Each row is a point on a tangle of strands that fork and nearly touch. The rows are in no order.
Points whose rows are less than 98.9 apart are linked; no others are. Some points are linked to none.
Z545: [ 34  15  -3  -1 -52  -7  35 -12  -9 -18 -22  46 -75  38  -6 -28 -14 -11
   8 -25 -17   5  27 -15]
Z452: [-48 -21  -1  12  16 -26 -43  48  13  11 -14 -55  30 -28  23  30  -9   7
  43 -17  30   9   7  10]
Z739: [-66 -14  -6 -30  24 -18  23 -15 -21  -8  -9  -9  53 -13 -37   8   4  29
  13   0 -47  -5  -2  41]
Z445: [ 53  -8 -22  32 -36  20   5   6  -9   1  12  25  -5  35  -2  10 -17 -10
  -5   4  -6  22  39  -8]
Z591: [-40  43 -30   4   3  -5  -8   5   1 -15   4  -9  53 -34  -4  -6   3  -3
 -17  17  -8 -46 -25 -38]
Z334: [-46  24 -27  11  10 -43 -18  -4  -5 -25   1  -4  18  26 -21  19 -28  -1
   4  -2 -55  25 -19 -31]
Z408: [-58  -9 -12  -1  -4 -32  -5  33 -23  24   6   8  13   7   5  12   4 -14
  49   2  24   3   6  46]
Z385: [-19   7  23   3  -2  26 -32  -8  -4   0  20  -2   8 -18  34   8 -43 -38
 -15 -23   0   9 -24  38]
Z3: [-10 -24  35 -41  -4  -5   9 -14  23  27   6   1 -54  29 -19  13  30   9
  41  -7  25  28  35  57]
Z645: [ -7 -19  43 -12  38 -14  32 -39   4 -18  46  20 -11  23 -18 -20  48  -2
  12   2  -6  -2 -15  58]
Z525: [  7   0  58 -47   5  38 -23  -5   2   8  15 -26 -26   7  44   8  11 -23
   2  48  51  29  18  50]
Z414: [ 53  13  -1   6 -38 -24 -31 -12  45  -4 -31  69 -24  -3   6 -23  -3   2
 -19 -33  -8 -46 -23  -3]
Z778: [-26 -37  33  15 -14 -24  55  23 -19  22 -29   7 -51  24 -18 -42   3  20
  56 -39 -10 -11  22 -10]
Z26: [ 16 -10  47 -42  12  46 -28 -17 -18  -1 -10 -57 -46 -21  63 -14   5 -24
 -10  19  41  29   7  35]
Z846: [-10   7  40 -58  10  -1  -4  -7  16  -7  13  35 -22  23  31 -12  25 -42
   2  56  58  -2 -23  23]
Z573: [ 10  47  -6   0 -14  20 -10  27   0  -2  15  15  -3  13  -3 -12  35 -16
   8  26  22  17   0 -14]
Z513: [ -2 -21  49 -71  10   8  -5 -12  17   4  21   0 -20  27  14   2  23 -15
  15  77  51  27  13  34]
Z416: [ -8  -6  23   7 -10   7   5  24  14  -1 -35  28  42 -15   5 -34  14  -8
  24  25  52 -17  13 -24]
Z740: [  3 -16  37  31 -32  -2  50  27 -29  -7 -18   2 -28  29  -4 -53 -14  19
  44 -24 -34 -28  12 -29]
Z905: [  5   8 -15  35 -19  -8  -2 -32  28 -14 -10   3  -3   1   7  12 -35 -13
 -22 -25 -10 -13   7 -38]
Z497: [ 37 -31   1  12   2 -23  56  -8 -12 -24  -2  49 -17  -5 -16   0  10  35
 -28 -49 -22 -18 -27  22]
Z657: [ -1   6 -32  23  30 -20 -21 -44  -1   6  -8 -15   9  46   8  52 -62 -22
 -40  16 -18   2 -36 -31]
Z479: [ 18 -11 -14  25  36  10  27  23  14   5  -4 -24  29 -36   8   9  44  19
 -11  12  22  11  35 -39]
Z15: [-17  23  -4  -3 -20 -30  60 -26 -48 -32   1  23 -33  32 -13 -47  -3   3
  18 -23 -52 -23  -5   2]
Z200: [-26 -34  -2  34  32 -28  -3  -2  34   0 -33 -24  45 -18   2  14 -25  17
   8 -11   7  19   5 -32]
Z985: [ -9 -16  18  -9  11  22   6  -7  29  11 -29 -14 -10 -24  40  -1 -16 -15
 -10   0  43  42  37   8]
Z534: [ -8   7 -23  22  23 -10   3 -24  -5 -23  15 -33  31   2 -26  45 -22  24
 -43 -12 -50 -28 -30 -39]
Z25: [ 27  -6 -23 -13   2  16 -41  58   5  32  11 -58 -25 -11 -15  39  19  33
   5   1  14  44  28 -13]
Z522: [ 26  42  -3  15  -5  54 -18 -10   4 -16  32 -35   1 -31  57 -20  -2 -27
 -33   1   1 -20   2   6]
Z103: [-20 -21 -43  35  -1 -13  20   5 -15  25  13 -25   2  -2   2  45 -11 -13
   5 -17   9   6  46 -10]
Z491: [-44  46  12  -7   8 -10  44 -50   3 -34  -5  -5   3 -12 -25 -42  14  -3
  17   5 -20 -38  17 -18]
Z900: [ 27  22  14  12 -11   4 -48   6  57 -23   0  33 -26   7  10  -4 -28 -12
 -13 -39 -13  32 -18  -7]
Z63: [-31  66 -16   1 -15  -6 -14 -22  25  -9   6  17 -14 -29  22 -23   3 -36
 -29 -21   5 -50 -21 -20]
Z688: [ 34  32   1  45 -33  49 -25  -5   3  -8  43 -17  11 -20  16  12  -6 -17
 -34 -15  -5 -24   2  -6]
Z553: [-40  -9 -13 -32  17  10 -30 -13 -34  -9  -8 -44  33 -16  49  18 -70 -35
 -15  35 -12  22   0  16]
Z981: [  0  -5   6 -48  -4  13   1  37   2  49  21  14 -37   2 -35  18  45  24
 -14   8  45  17 -22  19]
Z480: [-30 -19  -2 -13  35 -16 -34  59 -42   8 -14 -38 -26 -22  62   0  16 -10
  -7   9  54  19 -29   5]
Z389: [-13  -2 -27   3  17   4 -16 -18 -16  -7  -5 -27   7  -3  64  20 -62 -48
 -16  15   6  30  10   5]
Z953: [-48  59   9 -10  12  15 -16 -21   7 -16   4 -35  -9 -49  22 -29  -1 -31
 -20 -20  -2 -18 -37 -10]
Z937: [-17 -47  -7  -9  35  -2 -27  58 -37  26  -2 -51  -1 -42  55  30  14  -1
 -13  -5  51   2 -15  25]
Z595: [ 17 -20  20  36 -11 -18  32  -3 -13 -12  13   9 -10  17 -10  -4  -1  29
  28 -37 -35  21  41  32]
Z390: [-11  10 -16   6 -26 -12  -8 -39  -7 -45 -10  -3  36   4 -39  20 -21  34
 -22  -7 -65 -67 -35 -29]
Z260: [-45 -24  13   6  28 -13  41  -4 -22   8   1  -7  33 -21 -19  -6  21  26
  25  -5   2  -9  18  35]
Z704: [ 35  -6 -28  40 -31   3  11  32 -29   2  16   1 -14  41 -21  26  14  12
  13   2 -14  18  47 -38]
Z104: [ 10 -20  18 -27  -6  12  30 -11  24  20 -14  71 -10  -7 -11 -26  26 -11
 -22  -6  43 -37 -25  22]
Z505: [ 16  -8  19  -7  26 -20  54 -23  -9 -24  21  48 -18   8 -12 -20  27  21
 -17 -27 -20  -7 -18  50]
Z620: [  7 -24  17 -35  19 -12  39 -17  -8   0  39  41 -34  43 -22  -9  58  -5
   6  27  18   9  -9  29]
Z76: [ -7  10  22   3  -7  24 -55  30   3  12  17 -22 -13  -5  34   8  -6 -16
   4  -9  14  49 -14  30]
Z186: [ 20  44  24   4  18   0   9 -31  35 -32  16   8   5 -22   6 -35  44   9
 -16 -14  -9 -36 -13   6]
Z102: [-16  -9 -14 -31 -16 -11   1  46 -14  44  -1  19 -35  20 -24  19  39  -2
  27  16  47  26  19  10]
Z490: [-11   6 -36  34  28 -50  11  -1 -17 -25  24 -20  24  18 -22  38   3  22
  -4  -8 -45  14  -4 -38]
Z779: [ 19  36  31 -14 -11  -1 -23   0  60 -15 -18   8 -43   2 -14 -22   5  10
  -4 -27  -3  45  -1 -15]
Z605: [  0   2  31 -15  57  26   2 -19 -15 -23  14 -65 -20 -40  47 -29  51  -8
 -16   7  29   5 -28   7]
Z623: [ 13 -19  -3  50  -4   0  -9  37 -10   2  23  -2  44   4 -16  10  16  20
  27   1  -7   7  27  17]
Z231: [-14 -44  11  31 -18  -8  26 -35 -21 -13  -9 -20  38   2 -38   8 -46  24
  17 -17 -49 -16  15  -7]
Z66: [ 18 -11 -25  18  18 -43  17 -16   7 -29   1  39   2   0  -6  13 -19  20
 -39 -36 -33  -5 -39 -13]
Z139: [ 15  -6 -30  25  17   2   4 -39  25 -10  -8 -20  24 -31  19  13 -38  -9
 -42  -8 -10 -13  -3 -13]
Z456: [-43 -16 -23  22  -2 -58   8  14   2  14 -10  11 -37  17 -19  25 -12   0
  15 -58  -5  27  -5  -9]
Z585: [ 46  10  28  28 -22 -17   5 -18  20 -55   3  17 -16  -1  -7   0   3  48
  -2 -60 -40  18 -11   0]
Z616: [-21 -22  10  15   6  -6  45 -28  15   2 -33   7   0 -13   8  -8 -21 -12
  15 -18  15  26  55  -6]
Z447: [ 48 -13 -19  18  42  11 -20 -34  30 -21  -6 -24   7 -30  39  -1 -29  -3
 -49 -28 -23   3 -20  -7]
Z305: [-28 -10  35   2 -19  -7  30   1   9  20 -22  15 -44   9 -30 -23  25  -4
  36 -27  26  16  14  -6]
Z194: [ 12  29   1 -10 -28  15  19 -32  16  -3 -13  46 -37  23   1 -26  -5 -42
   2   0  16  13  29   4]
Z485: [ 33  48 -20  28  10  -6 -19  11  44 -33 -19   6  19  -6  25 -28  24  -3
  -4  13  -4   3  15 -37]
Z172: [-31 -12  13  21  -3 -24   7  25  23  15 -31 -12  -3 -18 -19  -1  29  11
  47 -26  24  22  37 -30]
Z6: [-37 -26   7   1  21 -21 -11  44  27  21 -32 -43   0 -32  17  20  24   9
  37 -22  50  17  32   9]
Z352: [  9 -30  38 -58   4  12   4 -12  24  31  -4   4 -22  18 -19   3  21  16
  27  38  41  32  24  49]
Z373: [ 64  -8  24  16 -42  41   7 -32  32  -8   1  23 -17  -7  -4  12 -27  10
 -35 -40  -4 -12  18  20]
Z137: [ 44 -27  27  -1 -45   7  -3  23  19   8 -22  13 -28   3 -49   0  -3  56
   9 -31  -7  21   6 -17]
Z952: [-63 -20  -8  -6 -21 -17  16  -6 -34  14 -13  27  17  12 -37 -13 -37 -15
  26 -17 -29 -13 -21   3]
Z270: [ 18 -19  -5  42 -12   2 -34  36  10  24  21  -5  -8  17 -23  48   7  10
 -18 -27  12  19 -19 -35]
Z726: [ 25  19  12 -55   0  46   2   6  11  27  19 -27 -26 -11  -1  -1  27   4
 -21  57  52  11   6  -2]
Z681: [-10  12  -6  15  49 -21 -23  37   6  -3  19 -52 -15 -16  19   3  49  22
  14 -26 -18  50   5   9]
Z866: [-21  23  32 -24  22   2   7 -32   7 -15  16  14   6   1  34 -16   9 -34
   4  27  24  -9 -17  43]
Z653: [-14  -2 -23 -18  -9  29 -33 -42  -7  -4  -7   1  52  31 -15  50 -45  -4
 -37  31 -61 -31 -18  -1]
Z275: [  8 -11 -12 -31  13   5  -8  34  -1  30   3 -27 -26  15  13  42  31   8
  42  16  42  19  60  76]
Z986: [ 22  20 -43   5   7  -2  -4 -41  15  -5  -7  18  17 -20  52  -6 -26 -38
 -39  20   3 -37  18   3]
Z235: [-14  17 -25 -31   0  24 -56 -32   1 -22 -13 -16  60   6  21  22 -48 -27
 -23  46 -53 -29 -23  -4]
Z802: [-21 -19   6 -17  24  -3   5  33 -18  21  14 -40  -5  -1  33  36  43   7
  24  27  58  -5  45  54]
Z88: [ 14  16   5  28  22  -9 -58  18  31 -19   2  -1   8  -8  23 -19 -12 -10
 -15 -25 -18  26 -46 -15]
Z296: [ 43  -8  -8  14  29  25 -12  50  16   4  10 -22  21 -32  -2   7  43  39
 -20   4  10  21  -3 -27]
Z423: [ 37  28 -29  33 -15  15 -20   7  27 -21  -8  15  42   4  23 -13  -2 -18
   5  38  11 -20  32 -33]
Z769: [  8 -28 -19  -4  18  -7  19  11   8  12  -7  43  -4  -9  13  11   5  -4
 -37 -16  24  21 -12   1]
Z598: [ 17 -34 -18  12  -7   9 -42  41   4  43  15   0 -13  16   4  55 -23   1
 -13 -13  23  40   3  12]
Z974: [-23  52 -43   4  -9 -13   7 -27  -5 -16  11  18   4 -18  -2 -13  -9 -18
 -31  -7 -23 -57 -13 -18]
Z180: [-17  -2   9  -2  -5 -29  22   1   8  -1  -7  24 -61   9 -19  -2  16   4
   3 -51  -2  38  10   2]
Z848: [ 40 -19  29 -19  -7  28  24  -4  15  10 -10  27   6  16 -23 -31  29  19
  19  33  21  10  27  26]
Z673: [ 35  50  13 -56   5  20 -38  19   9   9  41 -11 -31  18 -23 -17  24  14
  -3  41   0  42 -22  26]
Z571: [  8  32 -10   8  36  -9  -5 -15  45 -27 -21   1  26 -38  30 -35  17   3
 -15   3   7 -21 -10 -19]
Z325: [-30 -15 -34   9 -17  -7  13 -16 -33  11 -20   9  38  20 -40  20 -26 -10
  -7  18 -22 -52 -20 -65]
Z49: [ 67  36   9 -79  22  33 -48 -11  16   3   8 -14 -40 -13  32 -30  15 -13
 -32  52  15  -2 -35  18]
Z876: [-49 -39 -15   6  34 -20 -12 -13  13  14 -26 -56  55 -17  -2  51 -41  20
  14   5 -11  15  18  -9]
Z976: [ 43 -10   2  -4  16  14  42   5  15  -2  -7  19  11  -7 -15 -19  52  25
  -7  25  22   2  31  -8]
Z460: [ 54  29  29 -58  20  39 -14 -41  61   0  14 -23 -37 -20   7 -27  31  13
 -31  33  10 -14  -9  17]
Z642: [ 52  26  35 -20  29  27   9 -36  43 -17  14  -2 -13 -12   4 -30  48  18
 -26   9   2  -9   0  27]
Z622: [-16   4 -40 -12  35   9 -19 -36  -8 -13   2 -52  22 -16   7  31 -19   7
 -62   6 -53 -31 -47 -39]
Z692: [-26 -14 -25 -20 -27   3  39 -32 -54 -19 -21  24  12  24 -33 -14 -40   5
   6   6 -81 -53   3  -2]
Z507: [ 15 -38  28  23 -41  14  -7  31  -2  15 -30  31 -10  31 -27 -30 -18   0
  55 -15  -7  22  22   7]
Z650: [ 16 -12  19  16 -24   4 -23  11  12  -2 -20  34  30  22   2 -24 -27 -12
  39   9   7  33  25  24]
Z265: [-38   9 -23  25  -3 -34 -27   6 -11 -10 -17   7  51  34 -11   2 -38 -13
  32  27 -19  13 -13 -38]
Z855: [-15  22   6 -12   5  -5  -1 -25   2 -16  -3  38  35 -11  11 -31 -20 -23
  -1   7  -6 -25 -23  45]
Z151: [-40   6  -2 -10  25   2 -36  12 -62 -14   6 -70  24 -26  55   1 -25 -14
   9  26 -13  20   3  28]
Z613: [-34   7   3   0 -17  14  41 -13  -4   8 -10  23  31 -26  -2 -23  11 -21
   3  14  42 -54  -1 -15]
Z335: [ 22 -17   7  39   3   9 -33  41  25  12  13 -29  14 -25  -8  24  19  21
 -13 -23   6  12 -17 -52]
Z938: [-23 -20 -26  -5  -9 -30  11  50 -35  32  -4  53  -5  30  -3   1  29 -16
  27   9  31  12  -5  13]
Z469: [ 65  -7  -3 -10  41  23 -31  -8  33 -13 -10   2 -18 -26  50 -16  -4  -6
 -42 -16 -14  27 -29  20]
Z999: [ 55 -12 -10  11 -28  14 -19   9  29   5 -26  41   2  28 -14   0 -35  -9
   3  20  -1  31  22 -19]
Z364: [-19  43  35   2 -13 -15  37 -53 -13 -36  12  14 -19  19 -16 -56  18 -19
  28  -3 -31 -41   0  16]
Z950: [-14 -16   0  45 -41  -2  31 -22 -35  -3  -5 -15  -2  19 -28  11 -33   2
  20 -27 -36 -31  27 -44]
Z793: [-18  16  -3  35  -1  15   3   0  -3 -10   9 -25  70 -31  -5  -1   2   8
  -3  10  -3 -30   3 -34]
Z815: [ 15  12  -3 -26 -13  -9  48   6 -25   4  10  43 -66  43 -26 -25  47  -7
   7  10   6   0   2  -8]
Z255: [ 80 -13  24  -1 -52  29   1   1  22   0  -9  35 -19   0 -38  -4 -20  41
 -21 -24 -11  -3  -4  11]
Z701: [-54   7  -1 -24  19 -12 -19  32 -24  17   0 -13 -26  -7  50  15  16 -35
   1  14  57  23 -10  22]
Z106: [-22   4  14  -4  10  17  11  -3   3  24  32 -33 -49 -14  10  24  28  -6
  -2 -25  27  28  25  37]
Z603: [ 49 -15 -15   1 -41  15  21  40  -7  20 -34  30 -27  21 -39 -21   8  13
  16  13   4  -8  20 -65]
Z144: [ 17  12   0   1 -36 -22  24 -20  11 -15 -16  57 -43   2  -3 -34   3   3
 -14 -43   0 -59 -23  -8]
Z290: [-11 -20  -6  18  14 -14 -11  21  22   2 -32   8  47 -10  23   7 -10 -14
   9  21  45  18  -1 -47]
Z35: [ 58  45  16 -17 -23  -6 -43 -25  51  -5   1  46 -36 -16  29 -18   6  -8
 -29 -23 -17 -35 -12  30]
Z412: [ 55   7  29 -10 -41  35  12 -10  13   7 -13  44 -11  11 -32 -39  14  17
   4   9   1 -21  10  12]
Z901: [-21  -8   3 -22  19   8 -12 -13  -4 -11   3  13  46 -32  32   7 -51 -19
 -28   4  -7 -10 -40  47]
Z111: [-33 -29  39 -13  -5  12  33 -18   6  25  11  27   2 -13 -14  -9  23 -10
   5 -16  50 -18 -17  44]
Z801: [-21   9 -47  17  20 -12  21  15 -52   4  34   4  42   7   7  19   4 -12
  -8  27 -14  -2   4   5]
Z547: [ 45  -7  15 -41  17  43 -38   8 -26  -8 -22 -42 -33 -27  56 -26  12 -18
 -22  19  30  44 -21   8]
Z913: [ 21 -31 -30  25  10   1 -26  36 -20  16  23  -1  20  27  36  43 -21 -15
  -1  26  13  36  12   8]
Z567: [ 46   3  -5 -34 -31   5  51  20 -24   8 -18  25 -61  26 -38 -35  29  28
  10  23  -5  -5  21 -34]
Z568: [  5  -7   1  18 -41 -26  28 -41 -36 -41   1 -10  12  25 -32  30 -37  41
   0 -32 -67 -48 -39 -37]
Z904: [ 30 -30 -14  25 -45 -15  36  -9 -52 -14   5  34 -15  34  -5  -8 -47  -5
  -9 -29 -45 -55 -26  -7]
Z996: [ 25  34  -5   9 -12  29 -29 -31  19 -10  -2  -1  24 -25  70 -18 -37 -46
 -20  18   6 -37  26  18]
Z315: [-60  -2  -1  15 -29  12  44  -6 -21  26  -2  -6  13 -28 -22   5   9 -16
  13 -22  21 -30  28 -23]
Z834: [-50  -7 -34 -21   5 -23   3 -26 -16 -22 -10  19  16  24 -34  34 -31   4
 -16  -7 -80   7 -16 -10]
Z894: [ 28 -12 -25  32 -22 -15   9 -14 -31  -8  10  52  30  32 -14   3 -42 -16
  -7  -3 -46 -42 -32   2]
Z341: [-22   6  -7  31  30  -2 -44  25 -15   1  22 -65   4 -30  27   8  16   2
  11 -26 -18  28 -17  -9]
Z251: [-55  13 -27  -3 -21 -15 -28   3 -12  -2 -14  15  46  14   6  13 -56 -40
   8  32  -2  -4 -21 -20]
Z943: [-45  28  22 -11  42  11  -8 -14  -6 -20  12 -71   1 -49  36 -35  30 -13
  -1   4   9  -9 -30  -8]
Z827: [ 17  15  -5 -11  21   4 -29  50   7  12  23 -34 -38  -3  -6  17  40  29
  -5 -19  -7  55  -2  11]
Z639: [ 40  40  -8  -3  18 -10 -27 -37  21 -18  17  31 -15 -25  41 -14 -18 -15
 -39 -34 -49 -31 -26  38]
Z728: [  2 -48  -2  25 -41   6 -15  48  -7  38 -19  12   1  23 -28  12  -1   9
  46  -6  17  15  34 -18]
Z752: [-20   0  -9  22  27 -11 -43   7  13  -3  -6  -9  31  -6  16   9 -37 -16
 -17  -7  -8   6 -63 -31]
Z276: [ 23   0  20 -50  -5  35   9  -1   8  30  33  25 -42   3 -33   9  34  19
 -33   3  18   5 -23  39]
Z969: [-26 -37 -18  27  -4 -44  18  14 -23   0 -15  27   6  26 -24  -6 -17   8
  25 -24 -26  -1 -12 -16]
Z354: [ -3 -28   0  -3  40  19  -1  14 -23   1  12 -15  44 -44  49   5  -9  -5
 -37  10  25 -10 -37  33]
Z101: [ 11  21 -39  -6  46   4   6 -22 -21 -34   5 -31  43 -28  50 -15 -17 -12
 -25  34 -32  -8   0   8]
Z170: [  2  35 -42  -7  15  14 -25 -38   9 -37  -7 -28  57 -22  31  -7 -29 -10
 -21  41 -56 -37   5  -9]
Z404: [ 42  45  20 -48 -32  26 -27  -3  38  10  -6  38 -20   5 -19 -30  15  -3
   3  34  24 -27 -17   8]
Z379: [ 31  -5   5 -33  12  26 -42  48   2  24 -15 -52  -7 -16  24   8   1  24
  10  42  38  50  26   4]
Z115: [ 12  19   4 -19 -25  -2  27  -7  22   5 -18  60 -39  -2 -27 -35  32   0
 -27 -24  26 -36 -28 -21]
Z723: [ 55  17  19 -41  30  46 -41  12   8   1   5 -24 -33 -22  28 -26  14  -3
 -27   2   4  37 -31  23]
Z956: [ -8 -17  20  24  -9  -8  48  14 -34  -7 -21  10  20   8 -19 -66  -8  19
  39  -6 -44 -50  -1 -13]
Z264: [ -4 -14  -3  26 -11   5  12 -26  -2 -16 -15  -1  68  -8 -23 -10 -37   7
  10  10 -25 -25  10  -9]
Z989: [-19   0 -20  24   2   6   6   3 -13  20  27 -45 -26 -14  22  33   1  -8
  -6 -31   7  29  44  10]
Z108: [-40 -44 -23  28 -19 -22 -18  35 -22  36 -16   4  29  17  -9  26 -14 -15
  51  -9  25  -8   8  11]
Z509: [-26 -33 -36  44   8 -38  11  -5 -28  36  -7 -26  20  35 -37  64 -26  -2
  22  -6   2  -7  23 -38]
Z669: [ 19   1 -10  20 -27  -3  37  36 -38  17  13  -3 -32  21 -26   5  41  24
  41  -2  -7   8  65 -18]
Z647: [-40 -24 -27  23  23 -24 -27  16  -5  31   0 -25  28   6  -2  51 -32  -8
 -14   0  12  -1 -48 -33]
Z742: [ 21  39  -8 -26 -34  36  -1  30  -3  34  11 -10 -20  -4 -36   7  17   5
   3  40  31  20  31 -23]
Z614: [ -3   3   7  21 -30 -21  14 -13 -11 -26 -33  28  17  14 -25 -55 -26   8
  38 -17 -50 -57 -21 -27]
Z450: [-11   8  13   4  15  20 -54  20 -34 -12  13 -69 -14 -31  54 -12   8 -25
   9  -8   3  34 -22  14]
Z387: [ 36   0  28 -63  -3   9  21 -31   8  16  56   4 -57  28 -66   4  24  35
 -11  36  -4   8  -9  36]
Z947: [-31 -19 -14  41  20 -48  -2  25  25  13 -19 -19  25 -11 -19  26   5  10
  29 -26   1  14  16 -52]
Z942: [  8  13   4  53 -35  -8   9  -6   6 -30   0  -5  -1   6 -20   9 -11   9
   5 -34 -20 -21  13 -53]
Z430: [-73  22  -5 -11   3 -23  -7  17 -24  17  12  15   6  -4  18   3   0 -29
  13   2  30  16 -19  22]
Z658: [-27 -13  23  -9   0  -5  19 -10  17  30  18 -29 -54   8 -14  23  42   4
  31 -39  21   6  41  61]
Z188: [  6 -23 -23  48 -11  -8   3  -1  -3  16  -8  23  29  24 -33  23 -24  -9
  -7  -1  17 -47 -31 -56]
Z944: [-31  30   1   9  45 -23  15   8  -9 -16  35 -15   0  -4   5 -11  43  12
   6  -7 -13  25  -3  12]
Z82: [ 21   2 -16  10  -6 -10   6  -7  -2 -14  -6  64  30   5   5 -32 -13 -17
  -5   6 -16 -35 -18  21]
Z584: [-37 -13  17 -45  26   1  -1  34  -8  24  27 -42 -31   2  23  33  69   0
  19  36  73 -16  14  27]
Z555: [  7 -43   4  10  26  29  -3  31 -16  21   7 -38  20 -47  42  17  10   6
 -29   3  43   4  -7  12]
Z747: [-29 -17  19  25 -13 -25  21 -20 -23 -25  -3 -12  10   8 -34 -14 -30  32
  41 -36 -60   8  24  28]
Z386: [ 28 -16  29  10 -16  -5  12   7  53 -12 -37  13 -26  -5 -29  -6   4  44
   2 -36  -3  41  19 -32]
Z426: [-36  -9  45 -31  16   3   8   4  22  13  16 -24 -10   2  -3   4  66   1
  28  30  61   0   1   1]
Z577: [  4  -6 -25  42   9 -27   5 -40 -15  11   2 -17   9  49 -21  63 -49  -9
 -15   4  -8   4  -1 -35]
Z883: [ 30 -43 -14  46 -25  -3  22  26   0  13 -31  23   5  16 -29   8  -3   4
   6  -8  16 -23   4 -79]
Z843: [-41  44  -7   7  19 -27  33 -17 -15 -32  18 -12   9 -19 -19 -15  25  16
   2 -17 -31   6   6 -15]
Z376: [ 55  24  26 -50 -17   6  20 -22   4  28  31  -6 -35   2 -78 -10  -4  54
  -9  29   6  15   2  13]
Z70: [-15  -7 -29 -16  19 -35   8 -39   4 -17  -6  33  10   4  -4  19 -53 -12
 -38 -27 -49  -1 -38  16]
Z77: [ 26   5   7  18 -11  19   1  24 -14   8  28 -14   4   9 -17   2  44  30
  34  12   2  24  56  26]
Z925: [ 38  17  18  25   0 -11   7  -5  15 -40   8  15 -11  23  -4 -12   3  25
  16 -24 -37  46  25  24]
Z517: [ 35  63 -14  -6 -34  22 -21   7  14  -7  13  42  -9   8   8 -33  28 -24
  -8  25  11 -24  -4   1]
Z790: [-59 -18 -12 -14  21  -3  -4  -3 -13  -2 -14 -39  55 -20 -22  26 -20  23
   7  12 -45  11  18   9]
Z451: [-73  -5   7  -3  14 -34 -50  35  -2   2 -18 -32  39 -16  19  16 -38  -7
  29   8   1  19 -19   7]
Z700: [-45 -16 -32 -25 -27  31  -4 -28 -24   9 -15  -1  44  11 -30  41 -34 -13
 -27  26 -28 -50 -11 -21]
Z949: [ -4   8  34 -41  13  35   8 -14  26  10  18 -28 -22 -12  16  -8  53 -15
 -10  48  64  -5   4 -17]
Z67: [ 41  -9  -4  29 -67   6  26 -21 -25 -19  -5  32 -51  40   6  -3 -46 -15
   0 -37 -30 -30  15 -23]
Z775: [ 24  -2 -43  26  31  -1 -10  33 -24  -6  23   2  38  12  33  21  -6 -22
 -20  40   5  15  -1 -15]
Z234: [ -5  19  10 -33  -6  14   2  -8  32   6 -24  17 -26   6  31  -9 -11 -36
  -2  20  44  46  28  -2]
Z97: [-48  -4  -6 -30 -28   8   5 -28 -25 -14 -25  27  29  19 -34  -5 -39  -9
  12   5 -71 -19 -12  20]
Z462: [-19 -49  37   6   6  -7  22  20  -5  33 -17  18  18  -2 -17 -20  32  23
  46 -10  33  -6   3  47]
Z253: [ 36  48  -6 -50  11 -10   1  25  -1  25  31  -2 -27   6 -62 -10  16  48
  -1  45   8  34 -14   1]

A fork is a point with three links, a tip a point with one. Leave the first point through the second and follow the links. Name the first fork or tip that comes.
Z802, Z584 -> Z412
Z639, Z35 -> Z200
Z801, Z775 -> Z848
Z700, Z325 -> Z834

Follow the links from the first point to the second, and from the first to the third. Name the last point that the two ways share.
Z989, Z642, Z843 -> Z513
Z315, Z740, Z567 -> Z305
Z553, Z976, Z106 -> Z352
Z943, Z423, Z525 -> Z723
Z70, Z260, Z614 -> Z305
Z387, Z151, Z976 -> Z901
Z752, Z723, Z270 -> Z848
Z505, Z568, Z614 -> Z834

Name the points in between on the shortest way along the links from the first point to the second, in order.
Z591, Z82 -> Z793 Z264 Z231 Z950 Z942 Z905 Z139 Z447 Z469 Z723 Z547 Z26 Z525 Z513 Z846 Z866 Z855
Z545, Z779 -> Z67 Z904 Z894 Z82 Z855 Z866 Z846 Z513 Z352 Z848 Z412 Z255 Z137 Z386
Z947, Z567 -> Z172 Z305 Z180 Z456 Z969 Z952 Z97 Z834 Z70 Z66 Z497 Z505 Z645 Z620 Z815
Z802, Z354 -> Z584 Z426 Z949 Z726 Z742 Z573 Z517 Z404 Z412 Z848 Z352 Z513 Z846 Z866 Z855 Z901
Z956, Z260 -> Z740 Z778 Z305 Z172 Z947 Z200 Z876 Z790 Z739
Z555, Z728 -> Z937 Z480 Z701 Z430 Z408 Z108
